Each row is a point on a tangle of strands that fork, close into loops and nearly touch. The rows are in no order.
Points whose rows are less than 43.7 apart are linked; no others are. Some points are linked to none.
rofif: [-20 -15  -7  22 -22 -37 -42   8  28 -23]
revuk: [ 52   4  74  21  -4  12  33 -11 -30 -31]
labif: [ 25  18 -36 -30  65 -23  29  40  -7   8]
nales: [-41   2 -46 -16  22   6  -3  17 -19  16]
pezo: [ 23 -13  58  10 -49 -22  12  16 -10 -36]
Bira: [ 23  -3  72  14 -21  48  37   6 -13  27]
Fimo: [-17 -11   9  -6 -38  29   0  -6   9  18]
sak: [-12 -16  24   3 -53  10 -16  26   3  -2]
kivun: [-43  15   7 -12 -10  37  16 -34 -10  65]
Rukan: [-21   9 -45 -31  45 -16  29  24 -25  16]
paman: [  7  24 -51 -28  54   5  14   0 -17  13]
metud: [ -3 -19  41   2 -53  15   1  18   0   0]
Tibe: [ 54  15  64  16 -31 -14   6 -17 -11 -37]
radud: [-29   6 -52 -21  36  -5  13  21 -22  15]
Daseb: [-10  25 -40 -40  47 -15  39  14 -38  30]
ref: [ 25  -4  32  10 -45   5 -23  -5  14 -15]
rulos: [  0  -4  16  23 -39 -40 -40   0  27 -26]
sok: [-32   4  23  -7 -28  41  14 -14  -1  57]
sigi: [  7  -4 -35  10  14 -15 -36 -20  30 -21]
fama: [ 53   7  72  19 -22   3  15 -10 -23 -35]
moru: [-19 -19 -52 -14  38 -21  20  19   8  -9]
zivo: [  9 -20  58   4 -48  17  18  17  -6  -4]
nekiv: [-26   4 -24 -13  -3  33  -3 -23   1  28]
Zat: [ 43  -9  78  21  -1  29  44  -1 -27 -13]
keb: [ 34  -9  78  17  -9  36  45   4 -21   7]
Gen: [-30 -25 -21  20  -2 -42 -29   8  30 -26]
modiz: [  1  -2 -32  22  21 -39 -38 -18  37 -30]
ralal: [-21  29 -35 -38  43  -1  31  -9 -42  35]
lurad: [-33  22 -33 -27  31  15  19 -22 -33  40]
rukod: [-23 -14 -12   8 -27   6 -31  15   8   0]
radam: [-44  22 -10 -14   7  35  11 -40 -18  63]
Fid: [ 53   7  53  11 -43 -13  -1 -25   9 -30]
keze: [-26   1 -29  -9  -1  23 -11  -7   1  18]
Mer: [  7  14 -51 -19  52   4   1   1  -5   6]
nitun: [ 12   5   6   3 -23  38 -25 -28  20  14]
nez: [-27  -5  14  -6 -31  37   3 -11   4  37]
Mipos: [-26 -21 -48  -1  27 -23   2  12  16 -18]
papud: [ 26 -17  62   7 -43   6  21  13 -13 -22]
kub: [  0   7 -49  -6  36  11 -23  -9   6   0]
led: [  9  -3 -41  11  62 -34 -19  10  23 -26]
pasul: [  1  -2 -41   4  16   0 -31 -16  20 -10]
nanon: [-28  18 -31 -20  19  31   9 -32 -13  43]
Livo: [  0  -6 -35  23  48 -46 -27  -5  33 -31]
Nom: [-20 -15   7  12 -40  -3 -33  23   9  -6]
Dunas: [-21 -10 -21   0 -14  14 -26   3  10   7]
ser: [ 32  15  52  22 -48 -52  -7   5  -1 -39]
Zazuv: [ 26  13 -41 -14  70 -24  13  33   3  -2]
zosu: [-25 -24 -36   7  13 -26 -15   8  24 -19]
Solu: [ 22   4  37  21 -50 -42 -29   1  17 -30]
noduk: [  8   2 -46  -1  63 -25  -6  21   9 -15]
guz: [ 47  -4  64   7 -29  30  18 -21   5  -3]

A fork is a point with three links, a tip a point with one. Leave the first point through the second and follow the links. Name the first fork or tip that comes.
sigi / pasul -> paman
sok / kivun -> nanon
moru / Mipos -> ser
rulos / rofif -> moru
pasul / sigi -> labif
Tibe / fama -> Bira
radam / kivun -> Fimo
Bira / keb -> Fid
sak / metud -> pezo
